Points on a hilly landscape, in no order, each with its height.
From any point a climber steps to the highest of the 2 points nearest to it. It stops when none of these is higher. Distance is the straight distance between rows; heights are no part of it.
Mir: [ 18  14  24 -30  10  -6 -13 -10 -16   9  13 -10  13  19   8   6 -17 -18
 -34  16   2  -9 -25 -21  -3  18   2   8 -13   8  -9   0   5  -7   8 -11
   1   4 -17 -41   9  -1   5  -6   3 -13   7  13   2   9 -13  -1  11  -4]  h=37.7
pasus: [ -5  10  -2   5  -1   7  11   5  -5 -12  21  -1   3 -19 -19 -17   4  11
  25   6   7  -5   6  22   1  -1   8  -6  -8 -11   8 -17  11  -5  -2   9
  -2   1   8  20   7   2  -3 -22 -12   8 -12   9   2  -9  -5   2  -7  11]  h=31.6
neter: [ -3   2  32 -14   1 -19  15 -18  23   0   5 -25 -18  -4  13  -3  -1 -12
  -1   4   1   4   7   3  -6  26   0   8  -3  15   0   3 -13   2  36 -14
 -17  10 -14 -27   8  10   8  14  17  -5 -20  13   3   3   1 -29 -15   9]  h=26.2
Puvas: [ -5  15  -3  -4  -7   0  24   4   8 -17   8  -9 -12 -24 -14 -30  -1  17
  17   6   9  -8   7  24  -2   4  13 -22  -6   0  10 -25   7  -4   5   8
  -3   0  15   8  18  11  10  -8  -8   1 -13  13   8  -2  -5 -11 -18   6]  h=28.2
nel: [ -8  -2 -20 -22  -3  17 -24  28  -3  -1  12   3  24   7 -19   8   3 -26
  14   6 -10   7   1 -14  17  -3  -7  20  -7  -1 -12  16 -11 -19   0  -5
  -2  -3   1  13  -5 -12 -21 -29  -7   3  -3   0 -12 -18 -10   7  19 -20]  h=45.6
gez: [ -9   5   9   0  -1 -13  12  -6   1 -12  -1 -10 -20 -18  -9  -5  -5 -12
  40  11   4   3  16  12   8   4   6  21  -6   0  -2 -20 -12   4  22  -8
  -4 -19   6  22  11   0 -20 -13  -7   3   0  13   0  -5 -19  -7 -14  11]  h=39.7
duv: [  2  32   4 -15  -3   5   6 -17 -10   9  26 -14 -10  -4   7 -34   2  18
 -28   6  17 -14  -9  21 -24   3  24 -31   3   6   8 -26   9  -1   6  -1
   4   7  -4 -26  27  15  27  11 -10 -15 -14   9   2   8  -5 -13   3  -7]  h=44.6
kames: [ 22  13  -2 -16  13  -1  -4  -6 -14 -10  -3  -1   5   1  -4   4 -28   7
  -6  26   6 -10  -8 -12  -7   1  -1  -5  -5   2  -5  -3   5   4   6   4
   6 -11 -13  -8  14   8   4 -19 -11 -10  21  -2  15   1 -20  -1   1   0]  h=30.9
dul: [ 12  29 -10  -9  10   8   2 -14 -13   4  26  -9 -13  -5   0 -12  -9  10
 -39   4  19  -5 -17  19 -25  -4  14 -20  -2  -3  10 -21  14   6   0  15
  12  -6  -8 -22  17   4  23  15  -5 -14   7   2 -13   4   6   1  14  -4]  h=39.6
Dakat: [-12  -3  14  18   5  -5  16  -1  22  -2   0 -23 -39  -9  -6  -6  14  -6
  12 -28  -2  -4  14  31  12   1   3  -6   0   4   5   5  -1  -6  16 -11
  -5  -1   3 -13  -1  -7  15  38  15  16 -31   9 -16  -7  32  -9  -9  -7]  h=19.4
sas: [-19  -3  13  11 -22 -10   1 -20  -7   7  15  -1  22  -8  -1 -16  24  17
  37  -5  -5   6  25  25   0  13   3  10   6  -8  -1 -21  13  -9   1  -9
 -12   8   6  33   5   3 -24 -24 -21  15 -24  12  29   7  -2   8 -14  11]  h=23.3
Rog: [ -4  -7   0   9  -2 -10   8  -5   7   5 -17 -14 -47 -34  -2  -5  -8  -8
  20 -12  17   3  15  20  21  -7   9  -5  -9 -10   7 -20   6   8   7 -14
   9 -22   5  -2   5  10   0  10  -1   6 -10  13   3  -1  17 -11 -20  14]  h=30.1
Sivap: [ 19   3  -5 -10   1   4 -21   8  -5  16 -19   4 -11  -9  18  12   5 -31
   7   5  18  10  -6 -18  13 -10  -2  37   0 -13  18 -10 -19   8   1 -23
  29 -17  -5  -2  -9  12 -20  -6   1   6  18  -6  -8  -1  -3 -13  18  23]  h=13.6
midu: [-11  -3   5  11  -6   9  -5  25   7   3  -1   5  11  23  -2   7  19 -28
 -26 -13 -17  -5 -18  -2   9  -1 -13  14   0  10 -11  18  -2 -11 -12  10
  -7  18   6 -11 -20 -24   8  18  17   1 -12   3 -31  -3  24  18  14 -12]  h=33.9
pum: [ 19  -3 -19   6  24  17 -12  -1 -13   7 -28  12  24   5   8  20 -21  18
  -9  15   2  10 -15 -31  -8 -16   0 -11  10 -11  -1   6 -13  17 -34   1
  14   0 -10   3  -5  -5  -7  -8   0   5  46 -23  -6   8  -1  12  19 -14]  h=16.6
piz: [ -2  -5  19   2  25 -10  18 -13   9  -8   2  -4  -7  12  -9  16 -25  -3
 -17   2  -3  -2 -15  -1 -24  11  -4  -8   6  23  -5  12 -19  21  20  10
 -12   6 -16 -14   3  -6  13  32  28 -16   7   0 -19   3   0 -18   4  -6]  h=28.7
Dal: [  7 -21   4  10 -21   3  -2  -4  -7  29 -29   2 -22 -22  21  -1  26   0
   2 -17  12  -3  11   5  28  -3 -19   1   3 -15   8 -12  20  15 -14  -9
  23 -20   5   2 -13  12  -3   9  -4  15 -18  17  13  15  14   4 -11  14]  h=30.3
fulos: [  0  -5   7  24  14  11 -11  14   3  10  -1  17   3  14  -2  12  28 -23
  -6  -6   2  -1  -7  -3  10  -8  -7  20   1  -9   5   5  -8  12  -9  -1
  14   1  -6  10 -18 -10 -12  13   5  10   1  -4 -19  -7  13  -2  25  13]  h=61.1
Luvo: [ 11   1 -18 -15   4   1 -23  15  -3   9 -15   1 -16  -7  11  22   4 -33
  -6  -1  14   6 -12 -16  17 -20   0  25 -10 -14  14   3  -9  -3   3 -13
  20 -15   5 -18 -11  12  -4   4   3   1  14  -8 -19  -5  13   8  21  16]  h=11.6
Vunuv: [-17   8  17  17 -13 -11   1  -8  -6   2  35  -9  27  -3  -7 -18  17   3
  22  -1  -5   3  21  28  -7   9  21   1   0   0   7 -24  20 -14  -1 -10
 -17  12   3  11   5   3 -18 -23 -23   7 -25   8  22  -1  -4  -1   0   5]  h=26.0
Moz: [ 16   2  -4  -7 -16  14 -20   1 -20  19  -6   5   4 -15  12   6  18  -3
  13   2  12   6   6   0   9 -17 -15  12  -7 -23  11  -4   3   5 -14  -6
  31  -9  -5  18  -4   8 -17 -23 -17  11   4  -4   9  -1  -4  -9   0  16]  h=17.6
kos: [  1   2 -25 -12  -6  -5 -18  19  -3   6 -11  -6 -33 -13   8  14   4 -20
  -6 -14  13   6  -1  -2  21 -28   1  16 -18 -15  11   8   7 -14  -3  -8
  14 -17  16 -19 -13  10   9  14   1  10   9  -6 -21  -7  24  20  10  13]  h=9.5
zal: [  6   4 -28 -23 -30  -6 -14  18   0   2  -8  -9 -28 -10  14   4   6  -3
 -18 -21   1   7   1   0  16 -22 -10   3 -20  -9   5   8  21 -31  -8   2
  13 -12  23 -20 -16   6  22   3   1   6   9  -7  -9   0  18  27   0   0]  h=7.4
samef: [ -4 -12   7  -1  20  -1  -6  10   5  -8   8  19  14  25 -16  14  -6 -19
   1   9 -12   2  -4 -18   4   3   2  11   9  20 -15  11 -19  16   2   8
 -11  -6 -15  11  -6 -15 -15   0  13  -5  16   2 -14   1 -12  -6  22 -11]  h=63.9
kedu: [  9   0   4  -8 -18  -2  -6  -5  -3   4   3  -3  14   1   7  -8   3  23
  -5   9  -6 -11   0  -7   6  10  -4 -18  -2   1  -8 -11  27 -18  -4  -8
   8  12  14  -4  17  20  10 -12 -14 -11 -13   0  47  10 -14   1 -19   0]  h=55.2
vap: [  0   3   4  -8  -9  -8   7  -8   7 -11  -1  -3  16   2  -3 -16 -12  22
  10  16  -8 -12  11  -8  -3  18  -2 -15  -3  11 -11   0   9 -13   8  -2
  -7  12   8   3  25  16   3 -12  -8 -10  -7   4  36   7 -21  -4 -24   2]  h=64.5
nupo: [-16 -16  13  20 -28  -7  -7 -21  -3  15   8   8  33   4   4 -15  37  11
  29 -14 -14   3  19  19  -2  16  -3  14  12  -6   3  -6  14  -1  -6  -6
 -11  10  -2  30  -4  -3 -27 -12 -12  20 -29   2  22   6  14  11  -8   7]  h=21.1
boto: [ 11  25  -5 -19  23  -6   2  -6 -19 -22   0  -2   9   3 -19 -11 -36  23
   1  34  18  -7 -11   0 -10   4  15 -18  -2   7  -2 -12   8  -3  11  10
   0  -6 -13   4  20   5   6 -26 -13  -8  23   5  16  -2 -33  -5  -3  -7]  h=34.4
nadez: [  4  -9 -27   6  -8   1   3  17   8 -12 -33   4   0   0   2  12 -30   9
 -14 -13  -1  12  -3 -15  -4 -12 -12 -13  -3  -2  -8  22  -3 -10 -21  17
  -8  -4  16   3  -8 -22  21  17  16 -13  36 -22 -26  -7  21  31  16 -28]  h=25.8
dezi: [  2 -19   6   3 -26   8  -4 -11  -7  22 -13   6   2 -18  14  -8  34  14
  20 -12   3  -2  16  12  20   0 -20   4   5 -21   4 -11  21   7 -16  -5
  19  -3   1  26  -3   4 -13  -5 -14  16 -23  12  21   9   6   5 -14  11]  h=25.9
rele: [ -6  -4 -12 -23  14   8 -16  23   3 -14  20   8  16  16 -28  16 -11 -28
   6  10  -8  14  -5 -17  15  -8   7  16  -2  14 -18   9 -10  -7   7   5
 -19  -9  -6   5  -4 -18 -14 -15   4  -8   5   6 -16 -17 -15   3  27 -30]  h=53.0
tupu: [ 21 -13  -1  -5 -27   3  -5  -4  -4  25 -17   2 -10  -8  29   4  29   9
 -18  -8  -3  -5  -2  -6  12  -2 -20 -14   3 -14   5 -13  27   6 -16   4
  24  -6   6  -4 -17  20   7  -1  -7   8  -9   6  24  15   7  11 -12  11]  h=35.5
fovim: [  9   7  10  -4   3  -2  12  -8   5   1   7  -9 -11   0   5   3  -7  -2
 -27   2   1  -7 -16   4 -16   9  -6  -3  -2   6   1   3   2  12  10   7
   1  -2  -9 -30   7   4  16  22  12 -11   0   3 -10   4   6  -9  -1   5]  h=32.0
Gid: [-14  -4  30   9   0 -18  27 -12  25  -6   5 -18  -6  -1   2 -14   9 -10
  22  -5 -14   0  23  19  -5  24   5   0   8  19   2   3 -10  -4  27 -12
 -33   8   0 -11   5   3   0  15  14   6 -28  10   7   3   5 -17 -14  -2]  h=23.9
zera: [ -5  19  -7 -20  22  -4   2   0 -20 -24  20   0  24   7 -34 -10 -36  16
   2  30  14  -5  -6   8  -7   7  24 -18   4  10 -10  -9   7  -5   4  11
 -14   2 -16  12  14  -9  -3 -29  -7  -4  13  15   1 -10 -31  -3  12 -24]  h=38.5
zabal: [ -1  13 -31  -4 -22  -5  12   6  12 -16 -11  -6 -31 -17   4  -8 -15  26
 -20 -17   8  10   1  15 -15  -9  -6 -23  -1   3   4  11   9 -21  -4  15
  -8  -6  12 -11  -1  -1  38  23  12 -11  14 -19  -8  -2  14  13 -13  -8]  h=18.7
lizem: [  5  -2  -3   6 -10   9   4   5   2  -4   8   3   8  -9  -5  -3  11   2
   8   2  -7 -10   6   3   6   0  -8   0  -1 -11   1   2  10  -1  -8  10
   2   0   8   8   4  -1  -3 -11  -8   5 -16   2   1  -5   3   9  -8   7]  h=36.0
riran: [-17   1 -13  -6  -3   7 -11  15  -3  -6  18   4  20   2 -20  -5   7 -10
  33   3  -8   6   9  -4  10   0  -3  17  -3  -4  -9  11 -10 -15   4   3
  -6  -5   2  31  -8  -7 -29 -33 -10   8  -8   1  -5 -17 -13   7   6  -5]  h=40.5
zaf: [  2   6 -16 -13  -2  -4  12   6   8 -25 -14  -9  -5 -12 -14  -1 -23   9
   3  12  -3  -5   1 -13  -6   6  -8 -15  -5  10  -6  17  -7 -12  13   9
 -12  -7  11  -5  17   2  13  -3   3 -11   6  -4   7  -4 -11  -1 -15 -13]  h=47.5
ziga: [ -3  -2 -16   5 -22  -6  13   2  11  -1 -15  -9 -34 -23  17   2   0  15
 -17 -24  -3   3   3  16  -1 -10 -12 -15  -1  -6   6  10   9  -4  -3  10
  -1  -5  17 -18 -13   4  26  28  12   5   0 -10  -9  -2  21   9 -15   9]  h=16.1
Vona: [ -6 -17   2  14 -24  13  -6 -14 -11  20 -11  13  17  -3   5 -15  42  21
  26 -13  -4   1  19  11   5   3 -17  17   8 -22   4   2   5  12 -18  -5
  12   4  -7  41  -5  -8 -23  -9 -12  22 -18   1   5   4  15   1 -10   7]  h=22.6
vod: [  4 -18 -13   6  24  19 -11   7  11  -1 -17  20   8   4   4  15 -17 -15
  10   7   3  12  -6 -34   1 -16   7  16  18   3  10   5 -38  19  -6 -11
   9  -1   8  13 -16  -4 -18   7   9 -11  28 -10 -21  -4  -6  -4  25   6]  h=21.2
kepem: [ -5 -10   4  23  11  11  -1  -5  -9   7  -7  14  -4 -14   0  -2  10  -1
  31   0  15  10  13   7   1 -15   1  21   6 -19   4 -10 -17  22  -7 -10
  11  -4   2  35  -7  -7 -24  -7 -13  11   8  -9  -9  -9  -8  -3   1  21]  h=24.0
linid: [ -8   5  -7 -14   7 -12   9  -4   2 -21  -6  -6  25   8 -18 -13 -31  19
   6  19 -10 -11  10 -11  -1  20   5 -17   2  14 -19  14   3 -16   9   0
 -20  10   2  -3  24   5   6 -12  -5  -9   0   5  22   1 -26  -1 -13 -18]  h=55.9
pes: [  0   4  -4  -9  -9 -10  22  -1  13  -7 -11 -12 -34 -34   0 -14  -2  16
   8   0  10  -1  11  24   6  -2   5 -23  -5  -4   7 -25   9   1  12  -2
   2 -14  12  -3  10  18  11  -3  -6   3 -14  10  18   1   2 -15 -30  10]  h=25.7
ror: [  8   8  12 -14 -10  -3 -18   1 -15   6  20 -10  26   5   1  -3  -6   8
 -19   8  -7 -10  -5  -6   8   9   8  -8 -12  -2  -3  -9  20 -30  -4 -19
  -4  11   4 -17  17   9   9 -18 -14 -15  -9   3  32   5 -18   0  -4  -8]  h=47.9
Regi: [-13  -6  32   4  23 -23   0 -19 -11   3   4  17  28  50   4   2 -12  -1
  -6  14  -7  -7   1 -10 -14  26   2  10  21  27 -22   6 -11  31   7  10
 -15  15 -36   4  -3 -10 -18 -15  12  14  23  14   8  21 -17  -3  12   3]  h=54.8
Sir: [ 19   0   6  -9  -8   1 -12   0  -9  10  -4   4  -3  -7  12   9   9 -16
   7  10   7  -3   0  -8   7  -3 -10  23  -2  -7   6  -5  -7  11   1  -6
  18 -15  -9   4   1   6 -12 -14  -7   3   7   1   3  -3 -10  -7   6  19]  h=15.5
Zinib: [  0  21  15 -12   3 -15  18 -18   0  -5   6 -10   2   6   2 -28 -16  26
  -6  19   5  -9  12   4 -12  20  14 -23   0  18  -5 -12   6  -3  18  -8
  -8  16  -8 -17  34  24  16   0  -8 -18  -8  10  34   7 -24 -23 -15   1]  h=55.0
Vokeg: [-13  -4  19   7  -3  -3  17   1  22   0  -6 -19 -26 -11   4   6   6   1
  -8 -21  -8  -2   0  21  -8   8 -14  -4  12   8   6  14 -12  -2  18   1
 -13  11  -2 -21  -9  -6  25  39  29   6 -20  -4 -19  -3  22  -7 -17   2]  h=17.1
zupir: [ -1  -5 -17   7  -3  17 -21 -15 -31   8  -4  17  29  10  -5  -1   0  31
  19   4   4   5  -1  -6 -23 -11   1  -1  -3 -14  -5  13 -15  32 -24  -3
  21  11 -21  35   5 -18 -18 -41 -21  18  32 -12  -4  -1  -2 -14 -10 -17]  h=17.9
tedon: [ -8  -7  -8  19  -1  13  -8 -10 -21   9   5  19  15  -3  -3  -4  12  15
  30   1   9  12  11   3 -14 -12  -1  13   0 -17   1   2 -20  25 -15  -3
  13   6  -6  44  -4 -14 -23 -27 -21  15  14 -13  -9  -6  -4 -11  -6   7]  h=21.0
mesen: [-11  -3  22  -3 -20 -11   8   1   6   2  -1 -17   6   7  12   2   7  -7
 -21 -11 -15  -6  -7  -6  -4  22  -4   3  -3  12  -7  12   1 -29   4 -17
 -25  30   6 -39   3   2  17  14  19 -10 -27   5   4  12   2  -9 -12  -5]  h=31.0
bek: [ -6 -11  28   1  25 -16   4  -5  -2  -6  -1  19  13  39  -1  11 -18 -15
  -5  15  -8  -3  -6 -18  -9  21  -4  10  11  31 -15   8 -24  29   7  11
 -11   3 -28   1  -5 -10 -11   6  21  -4  17   8  -6  18 -16 -15  13   2]  h=61.5
gosiz: [ -9  -3  19  23  -3   4   3  10   8   9   7   4  15  25   3   0  35 -28
 -15 -10 -15 -11 -12   7   8   9  -1  16   6   8  -4   8   6 -12  -9   5
  -8  17  -1 -11 -21 -12  -5  14  11   9 -31   6 -12   4  21  11   7  -1]  h=37.5
fali: [ 31   9 -20 -12  -5  14 -10  -7 -21  25  -3   5 -17  -8  22  18   8  -2
 -18   4  13  12  -7 -10   0 -24  -3 -12 -16 -26  18 -18  12   4 -18  -3
  29 -18 -10  -5 -10  28   3 -18 -14   6  24 -19  18   8  -4   6  -1  15]  h=23.8
Ful: [-15  -3  15  20 -14  -9  -2   3  -1   7  30  -7  31   2  -4 -11  23  -5
   4  -9 -14   0  12  13   2   7  17   4  -2   0   8  -6  23 -22  -7 -13
 -17  15   4  -4   2   3 -10 -11 -12   3 -35   3  13  -1   5   6   5  -5]  h=28.9
kuf: [ 11 -14 -25   4  14  17  -8  12   1   2 -36  11  18   2   8  18 -21   3
   4   9  -5   9  -8 -40  -5 -10  -2  -2  17  -3   1  12 -31  15 -26  -1
  10  -4   5   4  -3  -3  -8   3  10  -6  39 -20 -15   5   1   9  11 -10]  h=18.8
kolap: [-19  -9  16   0  32 -26  10 -14  -2 -14  16  14  28  38 -16  -1 -27  12
   6  13 -12  -3  11   0 -13  12  18  -5  27  24 -21  11   0  28   9  18
 -28   4 -30  11   4 -15 -17 -11   8  10  22  16   4   9 -21  -2  14 -15]  h=48.2
git: [ -3  -8  -2   8 -16  -4  13   6  14   1 -19  -4 -23 -11  12  13  -2  -3
 -15 -20  -6   0  -9   7  -3  -3 -20  -3   4   0   5  18  -9   3   1   8
  -3   2  11 -18 -14  -4  21  33  22   3   2 -14 -17  -1  20   5  -8   9]  h=15.1
razam: [ -2  26  16 -22   0  -5  15 -25   3  12   7 -21 -14   0  12 -28  -5  26
 -29   6  10  -6  -2   7 -22  19  11 -29   1  15  -2 -13   2  -1  21  -8
  -4  15 -12 -35  28  20  28  17  -2 -18 -12   7  20   8 -11 -26 -10  -2]  h=49.5
tib: [-16   2   9  13   2  -7  26   0  23 -13  10 -15 -19 -12 -10 -16   8  -3
  24 -15  -8  -6  20  25   7   8   6  -7   1   4   7   3  -2  -7  15  -6
 -17   1  11  -3   7  -1   5  18   4  11 -32   9  -9  -9  18  -9 -12  -7]  h=21.6
zifi: [-22  -7 -12  14   5   0   9   8   6 -13  13   7  11  -3 -18 -15   4   3
  44  -3 -14   3  17   2   0   8   1   7   6  -4  -7   4 -11  -2   2  15
 -17  -8   9  40  -4 -10 -23 -18  -6   9 -14   0  -7 -10  -9   8  -8  -3]  h=36.1
zozap: [ 17  17  -4   2   1   5   7  -6 -10   4  10  -1  -4  -1   4   1  -8  13
 -37   1   6 -10 -17   8 -15  -2  -2 -16  -1  -4   0  -6  20   9  -8  15
   7  -5  -5 -22   5   0  19  15  -3  -8  11  -4  -2   4   8   9   7   0]  h=35.6
rodu: [ -5   3   9  11 -13   9  -3   2  -3   8  30  -2  19  -1  -4  -6  21  -2
  -9  -3  -8  -7   3  14   8   0   2   2  -3  -9   6   0  24 -12  -9  -3
  -2  15   4  -5  -3  -2  -1  -6 -10   6 -29   7   3  -7  11  11   6   2]  h=31.9
vok: [ -9  -6  22  28  18  -3  12   6  16  -2   6  16   8  32  -3   6  25 -27
  -8 -13 -15  -6  -9   7  -4   9   3  11   7  21  -3   6 -13   6   4  17
 -10   6  -8   1 -25 -15 -10  22  16   3 -18   3 -13   7  13  -4   7  -3]  h=41.6
fet: [ -3  -2  15   0 -11 -16   6  -8  10  -1 -11 -14 -28 -21   1  -5   4 -15
  32   1   5  -3  17  11  21   7  -2  23  -6   2   0 -12  -3   2  21 -17
   1 -19   4   5  10   1 -11   1  -3   5 -16  18   9   2  -3 -10 -17   9]  h=35.4
Mab: [ -2 -12   7  19  33  -6  15 -10  12 -17   7  10  -7   9 -18  19 -24  -2
  -1   2  -8   2  -5  -1 -20  -5   8 -14  10  18   4   4 -23  27  12  11
 -14   3  -3   9   0 -10   2  33  20 -18   8  -1 -22  -8  -2 -14   9  -5]  h=26.3
Sodon: [  2 -18  -5  11  32   7   1  -7  12 -14  -4  20  -6   3  -7  20 -27 -14
   9   5   5  10 -10 -24  -4 -19  14   5  10   8   9   0 -33  23   6  -1
  -4   0   7  14 -10  -6 -13  17  11 -20  20  -3 -20 -12  -7  -5  20   6]  h=23.2
gesas: [ -1   2  23  25  30   3  -1   2  11   0  10  16   4  38  -7  19  21 -28
 -27 -15  -9  -1 -27   3  -5  -4   7  13  -2  20  -5  -3 -16  10   2  14
   2   7 -20   0 -27 -19  -6  30  20  -7  -6   2 -23   7   9  -8  22   3]  h=45.8
bes: [ -7  -2  -7  19  22  10 -10  16   5  -3   2   8 -13  -6 -13  11   9 -21
  11 -12  13   3   0   2  12 -20   3  15  -7 -18   9   6  -3   6  -3  -2
  10  -5   8  13  -9  -2 -12  11  -6   5  -5  -2 -24 -21  11   8  19  11]  h=49.3
bav: [-14 -22  -6  28  27  13   9   2  12  -3 -13  17  -4  -9  -3  -8 -10  -2
  40  -9   6  12  14 -11   5 -16   7  12  15 -14   6  -1 -35  17  -3  -9
   4  -3  19  38 -11 -11 -21  11  -1   4   4 -10 -17 -12  -5   3   0  12]  h=27.7
gupef: [ -7  -5 -13   4   7   5  -1  17   7 -14   1   0  -8 -11 -14   6   1 -15
  14  -2   0  -3   0  -4  11  -9  -3  10  -3  -8   3   9  -6  -3   4   3
   1 -11  13   6   1  -2  -3  -2  -2  -2  -4  -1 -22 -18   1   6   5   2]  h=41.9
pimod: [  5  -2 -14 -18   1  -8   8   2  10 -21 -20  -8 -26 -27  -3  13 -22  -6
  10   6   7  10  -2 -11  -3  -7   1   2  -7   1   7   8 -20  -3  18  -2
  -3 -18   9 -13  10  14   6   1   8  -9   9 -10  -4 -12  -5  -8 -13   7]  h=40.4
Rol: [ -1  -2   0 -13   4 -13   9  -3  13 -24 -13  -6 -20 -19  -6   6 -27 -14
  27  16   6   5   5  -7  -4   2   4  12  -3   9   3  -2 -27   8  28  -4
  -4 -19   3   8  13  10  -7  -6   3 -12   9   1  -2 -12 -21 -17 -14   9]  h=45.7
zimin: [ 21  -2 -21   2 -10  27 -16   1 -20  26 -12   7   9 -11  18   8  17  11
  -3   0   8  13   0  -7  -4 -24 -12  -7  -6 -27  13   1   6  12 -32   1
  31  -5  -6   8  -9  10  -8 -17 -15  11  19 -19  10   6   3  -1  -1   9]  h=20.3
kol: [ 21  20   5 -35  -6   1 -19  -3 -13   6  20 -18   4   2   9  -2 -11  -5
 -31  11   4  -7 -18  -7   5   2  11  -1 -15  -1   1  -9  19 -28   9 -15
   1   1   4 -34  14  10  16 -10 -11 -21   1   7  19   2 -12  -1   2  -8]  h=42.5
Femud: [  7  -9 -14  10  17  19 -20  -6 -21   5 -16  18  31   7   0   9  -9  28
   8   9   1   4  -4 -16 -14  -8  -1  -5   9 -12  -5  14 -17  27 -28  -1
  20   7 -22  22   1 -14 -15 -25 -11  14  36 -16  -8   0  -2  -6   4 -14]  h=15.7
Fif: [ 11   1 -12 -12 -10   3 -10  -4  -5  14 -10   1  -1  11  16  -8   3  31
 -10  13  -3 -10  -9 -13   6   5 -15 -33   1  -2  -6 -12  42 -14  -5  -1
  14   9  13   1  12  15  11 -11 -17  -3   5 -13  52  18  -7  11 -19  -8]  h=47.7
lufek: [-15  -8  24  13 -25  -7   9   6   1  10  -3  -5  23  20  12   0  20 -14
 -22  -9 -20 -13 -10  -5   0  19  -6   4   2  11  -6   6   8 -19 -15  -8
 -19  31   3 -25 -11  -3   7  16  14  -2 -35   5   3  20  15   1 -11   0]  h=33.7
vomiv: [ 20  -6 -18 -15 -25  10 -14   1  -5  23 -11   3  -9   7  25   5  20  21
 -19   2  -7  -1  -7 -13   7  -4 -22 -28  -2  -5  -1 -10  41 -14 -13   1
  23   4  14   2  -7  17  15 -10 -13   3   7 -14  42  20   4  18 -13  -8]  h=41.5
Tar: [-17   1   0 -12  29 -16   9  -5  -7 -22  23   7  29  22 -29  -2 -35  12
  10  21  -1  -1   8   3  -7   8  23  -9  18  17 -20   1   5   7   3  13
 -26   3 -20  12   9 -14 -10 -22  -3   1  14  15   0  -1 -24  -2  14 -25]  h=43.1
nes: [ 32  13  -4 -17   1  -1  -2  -8 -13   8   1  -1 -17  -3  16  14  -9  -3
 -20  14  11   4 -13 -14  -7  -7   1  -5 -13  -9   7 -15   8  11   0   0
  18 -23 -11 -20   4  22   5  -7  -5  -8  20 -10  14   7  -9   1   0  17]  h=27.2
gomer: [  1   5 -37   7  -7   2  13  13   0 -20 -20   0 -15 -13  -5  -1 -23  22
 -10  -7   9   9  -4  -5 -12 -11  -1 -24  -5  -8   3  12   7 -13 -18  20
  -9  -8  22   4   4  -7  25   9   8 -11  25 -26  -9  -3  10  24  -4 -11]  h=21.7
mip: [-22 -22  -7  31  26  -2  11  15  17 -13   2  15  -1   7 -19  -6   3  -5
  39 -18 -16   9  18  -6   3  -1   7   7   9  -5  -1  10 -29   7   6  14
 -11 -13  13  43 -14 -19 -21  11   5   6 -10  -8 -15 -13  -5   4   3  -7]  h=31.8
les: [ -2  -6 -11   2 -15   7  -7  26   6  -3 -17   4   5  10   1  10  -5 -12
 -25 -16 -13   0 -14  -7   4  -7 -19   6  -4   6 -12  21  -1  -8 -14  16
  -3   7  10 -12 -14 -23  16  19  15  -5  15  -7 -30  -6  24  25  16 -15]  h=30.2
mirul: [ -8   2  20 -22 -12 -11   7  -7  18   2   4 -30 -17 -14  15  -3   8   4
 -14  -7  -6  -1   0   0  -4  19   2   0   1  10  -1  10  -3 -25  23 -22
 -21  22   1 -39   7  11  21  15  17  -9 -26  10   4   6   4 -20 -15  -1]  h=28.5
mabuz: [ 10  12 -23 -20 -27   1 -13  10  -1   0   7  -8 -18  -3  14  -8  -4   3
 -34 -18   6   5  -5  11   2 -15  -2  -2 -16  -1   1   6  27 -34  -5   5
   5  -5  17 -28  -9  -5  33   7   1  -8  12  -4  -9  -1  17  26   3 -10]  h=5.9
Rerav: [  4   5  21  25  26   3 -17   4   4   7   6  19  -1  30   0  17  35 -32
 -21 -13   8   2 -15   5  10  -1   5  26  -6   0   3  -5 -13  10   0   3
  17   4 -21   9 -32 -12 -16  19  10   8  -5   1 -18  -3  12 -13  30  14]  h=52.0
Feva: [ 14  11  -9 -13 -22  16 -22  15 -12   9  11  -7  11   1   6   1   5   1
 -34  -9  -2  -4  -8   3  11 -12  -8  -7 -11 -12  -2   5  25 -24 -17   3
   6   7  10 -17  -4  -7  17  -7 -10  -3   2  -5   3  -4  15  28  14  -8]  h=4.4

Where does a climber stop that starts at each point below?
tib => fulos
zabal => fulos
gosiz => fulos
Femud => samef
nupo => lizem
pes => Rol
Dal => vap
mip => samef
